Each scene shows the same named points in several views. A view is turned or mirrored, shifted and resized as a whole, has a little noise and may leave points out.
In the rows, 100 means zero.

Scene 1
View 1
k_34: [ 80 100 107 101 106 103 108 101 111 107  98  91 107 100 116 105  80 105
 110  99 122  77 106  93  82  96]
k_264: [ 88  95 104  98 107  97 116 104 111 112 100  87 111 101 119  98  79 105
 119 104 126  78 108  88  83  90]
k_48: [ 99 112 111  57 103 110  86  65  94  87  94  98 101 118  80 102  85 113
 104  92 101  80 104 101 107  95]
k_580: [ 85  97 110  78  92  91 119  95 107 121  92  90 112 108 108  93  81 107
 128 113 125  73 104  97  90  66]
k_519: [ 93 108 121 101 112 105 113  88 119 100 107 100 116 107 118 113  78 101
  95  92 116  84 120 104  93 109]
k_598: [ 80 106 107  80  99 107  92  88  98  99  91  93  99 107  97 103  84 113
 113  98 110  74  98  94  91  89]
k_36: [124  99 118  55 107  92 119  66 105 105 103  98 122 122  96  90  78 104
 114 103 117  86 123 103 113  85]
k_645: [ 55 128 121  82  88 119  78  78 101  92  88 105  93 111  88 123  85 114
  93  89  97  69  93 116  94  91]
k_241: [108 105 119  90 119 105 110  77 114  91 110 100 117 112 111 108  78 103
  93  88 112  88 123 102 100 116]
k_919: [ 97 108 134 115 111  94 140  95 137 118 114 103 133 106 138 113  73  91
  93  98 126  86 133 116  91 103]
k_105: [ 95 103 112  74 102  99 105  82 103 103  98  95 109 113 100  98  82 108
 114 101 116  78 107  98  98  86]
k_37: [102 121 139  78 103 104 115  65 119  99 107 112 123 120 105 116  78 100
  87  91 106  85 125 127 110 101]
k_960: [ 90 113 121  80 104 105 103  76 109  98 100 102 111 112 101 109  81 106
 100  94 110  79 112 108 100  97]
k_66: [ 87 101  91  65 103 110  78  82  85  87  87  87  88 109  82  96  87 118
 120  97 107  73  90  81  94  90]
k_724: [ 52 103 107 114  91  99 113 118 114 123  90  88 104  94 124 108  82 106
 121 110 128  65  94  95  69  76]
k_696: [ 69 118 131 106  97 106 114  94 123 111 100 104 115 106 121 121  78 100
  93  96 114  74 112 118  88  94]
k_963: [ 86  98  90  78 109 111  77  88  89  86  91  86  88 104  89  99  86 118
 116  93 109  75  92  77  89 100]
View 2
k_580: [117 103  91  86 118  96  85  96  91  93  85 109  83 119  87  94 101 120
  89 103  97  91 106  97 122  97]
k_264: [123 110  88  83 112  97  80  90 100 101  82 108  83 111  99  95 106 128
  89  84 104  90 111  94 113  89]
k_241: [135 128  72  85 110  93  74  92 119 120  82 103 108 106  96  99  92 115
  96  81  91  89  94 102  94  97]
k_37: [129 121  61  90 119  88  84  96 118 120  78 100 116 117  91 100  86 102
 104  93  75  91  80 110 105 101]
k_960: [123 116  78  90 109  93  85  96 111 113  89 109 107 108  95 101  97 104
 100  94  85  90  93 100 103  98]
k_919: [134 118  55  79 128  88  81  88 113 116  61  94  94 122 101  96  93 129
  98  71  93  94  93 108 123  88]
k_34: [121 109  87  85 108  97  84  90 104 106  85 111  89 107 106 100 109 121
  94  81 100  89 108  93 111  87]
k_598: [115 110  95  91 101  97  87  96 103 104  98 117  98 104  97 101 106 106
  96  99  91  88 104  92 101  96]
k_48: [122 120  95  95 101  97  82 101 110 111 104 113 114 103  84 100  92  95
  98 110  82  89  94  98  86 107]
k_645: [107 104  85  99  97  96 103  97 106 112 102 121 112  99 110 112 111  85
 113  98  73  85  90  94 102  93]
k_696: [119 107  65  88 115  91  95  91 107 113  76 108 100 113 112 105 105 111
 107  79  84  89  93 101 122  84]
k_105: [123 115  90  89 109  95  81  96 104 104  91 109  98 110  88  97  96 110
  93 100  93  89 100  97 103 100]
k_963: [118 116 109  91  91 101  81  96 105 105 109 120 100  93  98 102 109 107
  92  97  99  85 112  85  86  96]
k_66: [116 114 112  94  92 101  82  99 101 102 112 119 100  97  91 100 106 102
  91 108  95  86 110  87  87 101]
k_519: [130 119  70  84 111  92  81  90 115 117  79 104 103 108 105 100 100 118
  99  76  90  90  97 100 105  90]
k_36: [131 124  83  88 119  93  70 100 108 107  85 100 101 119  68  90  80 113
  88 109  89  93  93 107 100 112]
k_724: [109  93  88  85 112  96  99  89  90  94  83 116  77 111 115 101 120 123
  96  81 102  89 113  87 132  78]
View 3
k_645: [ 81 105 144 119 112 104  98 116  99  92 109 124  79 103 103  84 151 123
  82  92 101  46 106  92  84  89]
k_66: [ 62 107 132 138 106 150 116 106 100 112  95 133  90 105  96  87 108 104
 110  83  79  59 103 144  88 120]
k_105: [ 92 116 131 131  82 115 108  97  80 117  93 108 103 119 103 105 109 104
 112  90  97  61  87 110 116 114]
k_37: [109 121 136 124  89  76 107 106  64 103 121 100 109 133 116 108 121 104
  87 108 114  64  75  69 141  84]
k_264: [105 117 121 126  54 107  96  90  87 121  73  98 105 101  99 135 103 102
 127  76  89  61  79 111  99 113]
k_919: [137 124 124 116  43  63  90  93  69 114  89  80 118 114 112 151 111  99
 111  91 109  65  59  66 128  84]
k_580: [102 118 132 122  63 113  98  84  79 127  64 100 101 119  96 110 117 113
 134  75 103  52  96 110 110 136]
k_724: [107 114 128 110  47 101  77  89 102 117  50  98  89  81  90 133 135 123
 130  60  95  45  96 103  65 114]
k_48: [ 75 112 137 135 114 125 119 109  81 106 120 124  99 128 108  83 112 101
  92 103  96  64  92 114 122 105]
k_696: [116 114 132 112  67  74  87 102  87 104  90  95  97 103 106 126 139 116
  98  87 107  52  82  71  97  85]
k_34: [101 114 124 123  61 105  96  97  93 112  81 102 100  93  99 132 112 107
 113  78  89  60  81 108  89 100]
k_519: [107 115 125 124  74  89  98 106  83 105 106 100 106 103 109 130 113 102
  93  96  97  66  71  88 105  78]
k_960: [ 96 115 133 126  89 100 104 106  80 106 106 108 101 117 108 108 118 105
  96  95 101  62  83  93 115  94]
k_598: [ 84 112 131 128  90 121 105 103  93 111  92 116  93 106 100 103 119 109
 106  84  91  58  93 116  93 108]
k_241: [104 118 124 132  80  95 109 106  77 107 117 101 114 115 114 129  97  91
  92 104  95  74  63  93 124  78]
k_963: [ 69 108 126 139  96 143 113 108 103 108  99 127  95  95  99 105 101 102
 102  84  76  63  91 141  83 105]
View 4
k_34: [ 93 118  78  94 103 132  94  94  85 102 104  95 103 106  94 104 115 100
 103 108 116  88 112 117 100 104]
k_66: [102 118  71 122 102 122  95 115 118 100 104  57 129 103  98 110 113  81
 104 134 111 112 120 117 134  98]
k_696: [ 92 116 106 101 106 127 102  94  67 100 102  97  90  99  84 105 106 104
 101 111  98  75  83 126  79 110]
k_105: [ 95 122  87 111 110 126 109 101  94 113 108  85 117  99  77 103 103 100
  97 128 113 101 107 119 117  94]
k_37: [ 97 111 119 105 124 127 129  94  80 114 114  90 109  84  57  97  93 108
  88 128  95  86  62 129 109 108]
k_598: [ 98 118  83 117 103 123  98 108  98 102 102  73 114 102  93 107 110  90
 104 126 107  99 108 119 113 101]
k_48: [104 113  95 124 113 121 115 111 110 107 110  59 130  90  75 104 102  88
  95 141 100 108  89 123 136 101]
k_519: [ 95 110  95  85 117 136 110  88  82 103 113  98 104  95  78  97 109 104
  97 109 108  83  86 122 106 117]
k_36: [ 92 124  93 111 124 130 131  95  96 131 115  94 128  92  50  95  93 113
  88 138 118 108 102 122 133  86]
k_645: [103 110 106 131  96 112  95 118  92  89  97  51 105  96  98 113 107  79
 106 131  82  90  77 127  99 109]
k_919: [ 86 115 104  77 121 140 120  77  60 117 113 128  93  96  62  94 101 123
  91 102 114  74  86 122  89 110]
k_264: [ 90 122  73  93 106 134  98  93  85 111 106 105 105 106  88 102 112 105
 102 110 125  92 123 114 102  97]
k_724: [ 86 127  74 106  86 124  80  98  68  98  92 102  86 119 108 113 117 100
 112 104 116  81 129 114  70  94]
k_580: [ 87 134  80 120 101 123 104 100  81 120  99 101 109 110  78 106 102 110
 101 125 121  99 131 115  99  77]
k_963: [105 114  67 109 103 127  92 111 117  94 107  62 126 101 105 109 117  81
 106 124 113 107 117 116 132 107]
k_960: [ 98 113 100 108 113 126 113 101  91 107 109  82 111  93  76 102 103  98
  97 124 103  93  86 123 112 107]
View 5
k_34: [ 98  99 103  93 107 104  89  93  97  98 109  84  59  91 113  84 114 111
  90 109 111  92  93 102  92 118]
k_519: [ 94  94 103  97  97 104  94  84  98  93 124  75  63  79 102  85 111 103
  87 118  96  85  91 102 100 110]
k_960: [100  94 107  98 103  92  89  86  91  93 119  97  79  85  89  83 107 101
  92 119  97  97  82  92  96 114]
k_696: [ 91 101  94 100 105 110  92  86  88 104 127  83  48  83 107  85 111 102
  92 121 109 107  75  97 107 118]
k_36: [109  73 117  84  99  69  95  91  73  78 120  94 106  75  81  88 106 110
  81 104  97  85  82 103 101 124]
k_105: [107  91 112  90 107  84  88  95  88  90 108  99  87  89  94  84 109 110
  91 106 104  94  86  96  92 121]
k_48: [108  96 119 101 104  79  85  88  95  92 110 118 105  90  73  81 103  99
  94 120  90  98  83  82  86 113]
k_919: [ 88  81  95  88  96 106 102  84  79  89 136  54  51  65 112  89 113 108
  78 112 105  82  84 115 116 119]
k_580: [109  87 108  80 115  84  86 103  74  92 103  96  75  93 111  87 114 123
  92  92 125 100  83 104  97 135]
k_66: [114 104 121  97 112  82  79  99 108  97  87 123 100 108  90  78 109 109
 100 107 103  95  98  84  71 116]
k_264: [104  93 109  84 108  96  89  99  95  94 101  80  66  92 119  85 116 119
  88  97 118  86  97 108  90 122]
k_241: [ 96  89 107  97  94  96  96  81  98  87 125  77  81  76  89  84 107  99
  83 121  86  77  93 101  95 105]
k_963: [111 108 121  98 111  88  80  98 116  98  87 114  93 107  97  78 110 110
  99 109 101  90 104  88  69 111]
k_645: [ 99 115 104 112 110 101  81  87 101 110 112 123  71 101  87  79 104  95
 107 130 101 124  73  72  91 112]

In a view up to two points have been moved. Name them for each view, in the order of its rows, or write none.
view 1 => k_919
view 2 => none
view 3 => k_66, k_519
view 4 => none
view 5 => k_34

Scene 2
View 1
k_504: [103  87 129 124  76  66  87  90  89  92  96  87  87 113  76 101  99  88
 101 122 102 109  99  83  83 103]
k_314: [120  80 145 140  53  84  80  89  98  93 114  91 102 123  75 100 117 102
  55 100 109 106  93 115 105 115]
k_715: [130  70 101 119  42 121  85  86 104 103 110 100  88 119  78 101 124  87
  84  84 106  91 108 151 118  94]
k_179: [124  89 113 114  80  95  79  86  94  85 104  95  88 104  76 108 109  96
 108 119  97 114  98 103  89 108]
k_482: [ 93 100 156 131  91  34  85  91  82  89  94  79  95 106  79  98  95  91
 100 130 104 118  89  58  75 113]
k_583: [116  71  61  99  56 123  97  86  99  95  90 101  64 119  71 102 107  69
 128 108  94  86 121 126  91  76]
k_704: [111  77  83 106  63 103  92  87  94  93  91  97  70 114  73 102 105  77
 122 114  94  95 113 110  85  84]
k_379: [140  86 158 148  71  90  64  86 100  72 126  91 115 118  72 116 115 130
  46 126  99 133  80  98  90 144]
k_8: [124 106 171 118 111  59  66  84  87  88 115  89 110  77  94 104 110 113
 110 112 107 135  75  88  98 131]
k_871: [118 101 145 117 105  64  73  87  86  79 105  88  97  91  79 109  99 106
 114 135  96 131  84  70  75 123]
k_298: [104  73 105 131  43  89  94  90  97  96  98  88  82 135  68  99 106  82
  77 111 103  90 112 109  91  91]
k_499: [120  75  72 111  59 116  92  88  98  84  94  99  71 123  64 109 103  83
 111 127  88  99 114 106  77  91]
k_15: [105  92 161 139  79  48  80  91  89  88 106  82 103 114  77 101 102 102
  76 123 107 118  88  76  86 118]
k_330: [109  87 165 147  65  56  79  90  93  93 110  82 108 118  78  98 110 105
  55 109 113 112  87  92  97 121]
k_762: [113  77 104 104  61  99  90  87  95 113  99  98  80 101  89  92 120  74
 117  78 112  86 106 140 121  83]
k_478: [143  93 137 120  91  97  65  84  97  80 119  97 104  94  81 114 113 116
  96 119  97 131  84 105  94 130]
k_709: [ 95  90 157 109  76  49  88  89  85 129  99  87  95  84 105  80 121  71
 119  59 128  89  92 127 136  89]
k_562: [127  92 142 116  87  83  72  85  92  93 111  93 101  93  87 103 116 104
 104 105 104 119  88 109 103 118]
k_800: [125  77 126 116  55 102  80  85 100 111 114  97  97 106  88  95 129  88
  87  71 115  91  99 151 130  99]
k_351: [113  94 153 123  88  61  77  88  89  94 106  88  99  96  87  99 109  99
 100 109 108 116  86  93  99 114]
k_827: [108  77 106 114  60  92  93  87  95 103  95  94  80 113  80  97 110  77
 107  97 105  90 107 120 103  87]
k_170: [127  92 143 129  80  81  73  87  93  82 112  91 103 106  77 107 111 108
  85 119 101 122  87  97  91 123]
View 2
k_379: [104 117  70 119 100 126 105 122  97  97  70 100  98  81 105 103  94 117
  94 141  93  93  67 113 105  90]
k_583: [118  39 138 113  92  80  56  64  69 132  90  76 119  91 134 114  88  79
  99 103  62  62 145  56  71 113]
k_715: [104  73 135 112  84 101  68  70  79 119  75  92  96  91 112 105 107  89
 100 127  75  62 119 103  62 142]
k_478: [111 113  88 104 102 109  99 114  89 110  78 112 108  78  93 119  93  92
  93 125  80  87  88  69  84  80]
k_170: [108 110  83 116  90 124 100 109  87  99  77  92 105  84 106 107 102 101
  96 108  86  99  87  88  94  90]
k_499: [119  45 116 117  99  88  64  81  74 128  88  73 120  90 140 111  79  91
  97 111  69  71 126  63  90  94]
k_704: [117  55 121 113  92  93  66  77  72 123  87  76 119  91 131 112  91  82
  99  94  66  77 131  55  80  99]
k_298: [110  68 110 126  78 116  74  77  72 109  81  64 108  94 136  97 106  98
 101  87  77  92 119  90  91 112]
k_504: [116  89  90 120  85 118  91  95  76 103  85  74 116  87 124 108 103  93
  99  76  76 106 108  64  96  84]
k_762: [107  79 139 104  76 101  71  63  70 117  81  93 101  90 107 113 120  71
 100  89  71  78 135  69  51 131]
k_179: [115  86 101 110  96 103  86  98  80 114  84  93 114  84 113 115  94  87
  97 103  74  86 109  61  85  87]
k_562: [109 114  98 103  92 113  98 103  85 105  78 106 105  81  92 117 107  86
  97 101  80  94  99  68  75  93]
k_15: [108 113  79 122  78 140 102 104  83  89  78  78 104  87 115 102 115 104
  99  78  89 119  90  87 100  89]
k_827: [111  73 124 114  81 104  74  72  71 115  85  80 108  90 121 109 109  83
  99  88  73  84 127  72  72 117]
k_871: [116 110  72 109  96 117 106 119  83 102  84  94 120  80 107 119  94  90
  96  83  79 109  94  45 100  55]
k_351: [110 115  91 111  85 125 103 102  81  96  79  93 107  85 101 113 115  89
  97  80  81 110 100  65  83  88]
k_8: [109 140  77 102  90 126 117 119  86  93  79 113 109  77  83 123 114  85
  97  87  83 113  85  53  82  69]
k_314: [103 101  98 122  82 126  89  94  84  99  73  87  95  88 111  98 113 105
  98 112  87  94  94 114  87 117]
k_800: [101  98 131 106  77 110  80  71  78 109  73 101  89  87  95 109 124  82
  99 110  79  76 117  96  52 142]
k_330: [104 115  80 125  79 140 102 103  85  90  74  80  97  88 112  98 117 109
  99  91  90 113  85 104  99 100]
k_709: [102 118 128 105  59 130  95  66  67  93  76  98  93  89  87 115 151  66
 102  50  77 111 125  66  46 130]
View 3
k_709: [105 136  90  70  80  99  79  92  80 123 136  63  91 100 102  91  94 122
 103 134  97 102 121 116  86  81]
k_170: [ 81  89  95  89  91 106 102  86  99 100 123  73 102  95 107  81  88  83
  94  89  67  86 118 126  95 114]
k_499: [ 60 102  77  85  97 101 108  94  97  83 138 116  83 111 136 106 105  88
  85  98  80  99 145  80  95 126]
k_15: [ 91  96  90  81  90 107  90  69  87  99 121  64 100  93  88  77  88  84
  81  82  64  89 119 120 100 109]
k_871: [ 97  95  93  84 103  85 105  67  87  84 122  96 100  70 102  96  82  88
  87  82  51  80 110 103 108 108]
k_298: [ 69 108  76  78  86 114  91  88  90  97 135  84  86 120 111  89 107  87
  80  97  87 105 144  97  92 118]
k_330: [ 84  93  93  84  86 114  88  79  93 107 122  55 100 103  91  70  92  81
  86  84  72  91 121 132  93 113]
k_314: [ 71  94  93  89  84 116  95  96 101 108 128  63  98 114 109  75  97  82
  94  95  82  94 129 131  88 118]
k_704: [ 69 112  77  80  94  98 103  92  91  89 140 112  83 107 131 107 105  96
  88 106  84  99 141  81  95 117]
k_583: [ 60 116  74  82  94  99 107 103  95  89 146 122  77 116 144 113 110 100
  93 117  92 104 149  72  90 121]
k_478: [ 81  87 102  96  98  95 114  94 105  97 124  89 103  83 121  89  82  88
 106  95  63  81 111 126  95 114]
k_8: [107  98 106  86  96  88 102  77  92 103 119  73 108  68  98  86  74  98
 103  97  59  79  99 130 100  95]
k_351: [ 96 104  94  82  91  98  95  80  89 103 124  74  98  87 101  88  86  96
  94  98  71  88 115 119  96 101]
k_715: [ 60 107  86  91  84 111 102 116 106 110 141  88  87 125 139  93 106  97
 107 122  98 103 141 113  80 119]
k_179: [ 78 100  90  87  96  95 107  91  97  92 131  98  94  92 121  97  92  91
  95  99  71  90 126 103  97 114]
k_482: [101 103  85  73  93  98  87  58  77  93 122  72  98  84  83  84  88  89
  75  80  59  89 117 105 106 104]
k_762: [ 78 126  85  80  86 100  96 106  93 110 143  94  85 114 133 102 103 112
 104 132 100 104 135  98  84 102]
k_827: [ 75 116  80  79  88 102  94  95  90 102 140  92  86 112 123  98 104 101
  93 115  90 102 138  96  90 111]
k_800: [ 75 113  92  87  83 109  96 113 102 119 138  76  92 117 130  89 100 104
 112 127  99 101 131 124  81 106]
View 4
k_504: [140 121  87  86 133  73 108 135  69  85  94  82  77 123 102 140  71 141
  89  97  85 113  80  99 118 103]
k_379: [ 88 168  45  88 120  83 171 105 121  40 116 109 122 158  96 111 111 135
  47  55  58  98 120  88 138  99]
k_330: [104 144  57  91 143  86 136 113  89  39  77  69  85 164  95 133 103 138
  95  60  73  86 106  85 134 114]
k_298: [110 114  98  72 131  51  88 133  70  78  97  71  50 145 125 118 109 130
  86 128  80 109  53  74 134 102]
k_179: [118 115  92  86 102  72 108 126  86  98 111  98 104 109 115 112  80 136
  64 108  88 117  87  95 106  98]
k_709: [ 91  68 101 112 108 105  52 105  62  91  24  21  87 131 134 107  80 139
 150  87 110  70 109  77  76 123]
k_351: [121 120  77 101 120  95 115 117  76  78  77  74 106 124 105 127  70 141
  99  70  87  95 110 101 101 112]
k_8: [125 128  63 115 109 118 136 108  92  79  74  83 141 112  89 129  48 144
  94  38  91  92 140 115  86 114]
k_170: [107 140  65  91 119  86 136 114  98  63  98  93 109 138 101 118  90 136
  72  70  74  98 107  92 121 106]
k_762: [ 83  72 121  85  86  69  50 118  72 110  75  59  87 117 155  80 102 130
  97 136 101  99  73  67  89 107]
k_562: [102 117  79  99  98  93 114 112  92  85  89  87 124 119 112 106  77 136
  81  77  86  99 112  94  96 105]
k_482: [160 136  71  97 154  90 127 134  62  70  80  74  80 128  78 168  47 149
 107  64  87 108  95 118 118 112]
k_583: [109  82 135  63  85  35  53 139  66 132 123  95  66  96 149  84  99 127
  59 175  93 136  34  73 106  89]
k_800: [ 55  90 101  89  87  77  74  98  95  84  71  59  99 142 153  68 125 124
  90 114  88  85  92  54  98 105]
k_871: [151 133  73  99 120  93 139 128  80  89 104 102 116 103  82 145  44 146
  76  66  86 118 110 122 103 106]
k_15: [132 143  65  95 147  86 133 122  79  56  84  76  87 145  89 150  77 143
  95  64  77  98  99 103 128 110]
k_314: [ 79 133  71  84 124  73 120 111  96  49  89  74  87 162 119 106 124 129
  80  87  70  89  94  70 132 104]
k_478: [105 135  71  96  91  90 137 112 107  87 112 110 139 114 105 100  77 137
  51  73  81 109 118  99 102 102]
k_704: [123  97 117  71 102  48  75 140  67 117 116  93  70 103 131 106  87 133
  66 149  89 132  50  82 110  95]
View 5
k_762: [ 42 138 135  90 106 113  72  77 117  79 114 125  98 110  52 121  66  88
 110  77  85  93  99  97 114  82]
k_800: [ 45 133 127  99  97  96  83  79 138  79 108 126 105 117  49  97  82  87
  79  75  89  87 100  86  97  90]
k_170: [ 99  95  94  94  94  99 102  76  94  90  92  97  94  99  78  98  83  98
  55  92  75 108  90  65  70 112]
k_715: [ 48 144 130  90  99  96  63  73 147  78  89 113  91  98  41  88  68  89
  93  72  94 101 101  92  93  90]
k_314: [ 90 120  96  97  90  97  90  82 120  77  90  98  86  97  60  85  82  94
  43  84  78  97 102  72  78  97]
k_499: [ 81 129 122  71 111 124  54  59 101  85  79  88  72  67  61 110  43  98
 130  83  81 135  88  96  89  98]
k_298: [ 91 138 107  80 103 124  69  79 106  64  97  90  68  78  55 112  60  94
  78  83  72 104 103  87 100  81]
k_482: [124  89  84  89 102 131 112  86  44  80 112  91  84  95  94 138  71  98
  55 104  53 105  91  65  92  97]
k_15: [119  93  82  93  94 113 109  86  71  80 103  90  84  95  83 115  81  97
  41  99  62 102  95  63  82 100]
k_827: [ 66 133 122  86 105 120  71  75 106  75 105 108  85  94  57 120  59  92
 102  82  78 102  97  91 105  85]
k_330: [112 104  80  98  88 104 106  89  96  75 100  93  85  98  74 100  89  97
  25  94  65  93 102  62  78  99]
k_583: [ 56 144 140  70 115 127  45  60 111  80  91 102  76  77  50 119  40  94
 148  76  88 126  92 106 106  86]
k_871: [109  73  94  90 104 116 109  71  49 104 101  96  98  97  97 125  73  99
  81 104  66 122  79  65  75 120]
k_351: [ 86 101 101  96  99 110 107  83  82  86 113 111  99 112  79 121  83  94
  64  94  70  95  93  70  92  97]
k_709: [ 53 122 120 104 101 119 109  98  94  72 145 139 112 137  65 142  89  85
  67  85  67  63 103  84 127  72]
k_562: [ 77  93 107  99 100 100 103  74  88  98 102 114 108 114  79 110  80  94
  78  92  80 107  86  73  80 112]
k_704: [ 74 128 124  75 111 126  60  65  96  83  94  99  78  80  59 122  46  96
 128  84  79 123  91  95 102  92]
k_478: [ 84  82 104  94  99  91 103  63  90 108  86 106 107 107  83  96  81  98
  83  93  85 120  80  68  61 126]
k_8: [ 93  67  96 105  97 101 129  79  60 108 112 117 118 124  97 120  93  96
  60 102  72 103  80  58  74 121]
k_504: [102 105  99  83 104 126  89  79  73  80 102  93  80  88  77 126  65  96
  79  94  65 111  93  76  92  96]
k_179: [ 83 104 113  85 104 111  85  65  88  95  91 101  92  95  75 112  64  97
 102  90  80 120  85  80  80 107]
k_379: [111  87  81 100  86  80 103  71 110  96  71  88  93  92  76  68  92  99
  33  93  81 115  90  54  44 128]
View 6
k_482: [102 120 127  87  90 105 131 116 126  86 130 129 109  85  82  87  89  77
 117  94  90 103 102  71 127  85]
k_762: [122  86  90  88 128  88  46  74 109  97 103  76 111 107 118 115  70 110
 104  84  90 106  95 102 123  92]
k_504: [108 109 116  91 110  95 103 103 118  87 108 115 105  90  93  95  84  81
 124  94  94 103  90  85 125  91]
k_170: [101 127  92 107 105  89 130 105 117  90  95 108 110 112 100  97  91  96
 129  99 109 101 101  86 106  92]
k_330: [ 96 133 104 103 104  95 142 103 114  93 104  95 119 113  85  91  84 106
 118 103 100 113  95  62 104  83]
k_827: [117  93 103  89 128  87  63  82 110  92  97  89 106  99 106 107  74  98
 117  90  91 108  85  95 123  94]
k_871: [103 118 103  99  90  97 126 118 128  83 120 141 103  92 103  95 102  70
 126  93 104  89 115  99 122  94]
k_379: [ 93 144  79 124 107  82 159 109 113  88  78 108 111 125  99  96  98 102
 143 109 125 100  98  86  90  94]
k_179: [110 107  94  99 114  88  92 100 117  87  95 116 102 100 110 106  90  85
 130  91 106  95  97 107 120  98]
k_800: [115 101  75 100 126  87  72  74 106 100  94  62 119 126 118 114  72 129
 106  91 100 107 100  94 106  91]
k_478: [103 121  76 113 103  86 118 105 121  87  97 119 105 115 117 105 101  93
 133  94 119  86 115 111 108  99]
k_351: [103 115  98  97  96  99 116 103 122  90 121 109 113 105 102 100  89  94
 112  92  98  98 114  86 116  88]
k_499: [118  93 109  92 141  76  60  89 109  84  72 114  91  86 106 108  80  73
 146  94 102 102  65 115 129 103]
k_298: [112 105 116  88 132  88  84  87 107  91  86  91 107  95  91  99  70  94
 126  97  91 116  68  79 120  91]
k_15: [ 99 128 113  96  97  98 137 111 121  88 113 113 112 100  85  88  86  90
 120 100 100 106  97  69 112  85]
k_8: [ 99 122  84 103  78 103 134 116 130  90 134 123 115 110 111  98 102  94
 110  89 105  88 139  96 112  92]
k_704: [120  88 108  88 134  84  54  88 111  88  87 109  97  87 108 108  77  79
 132  89  95 102  75 109 131  99]
k_709: [114  93  94  80  99 108  73  82 118 102 144  69 128 111 110 104  70 125
  75  81  75 110 124  75 121  80]
k_715: [118  98  79 103 141  77  61  71 101  97  71  67 108 121 117 114  71 117
 122  96 105 109  81 101 108  98]
k_314: [102 126  91 107 119  86 119  91 108  93  85  81 116 120  96  98  79 114
 125 104 106 111  86  75 102  91]
k_562: [107 114  83 103 102  91 105 101 120  90 110 106 110 111 114 105  92  99
 117  91 106  94 116 100 110  94]

In a view up to two points have been moved. Name them for each view, in the order of its rows, or write none.
view 1 => k_298, k_170
view 2 => k_15
view 3 => k_871
view 4 => none
view 5 => k_351
view 6 => none
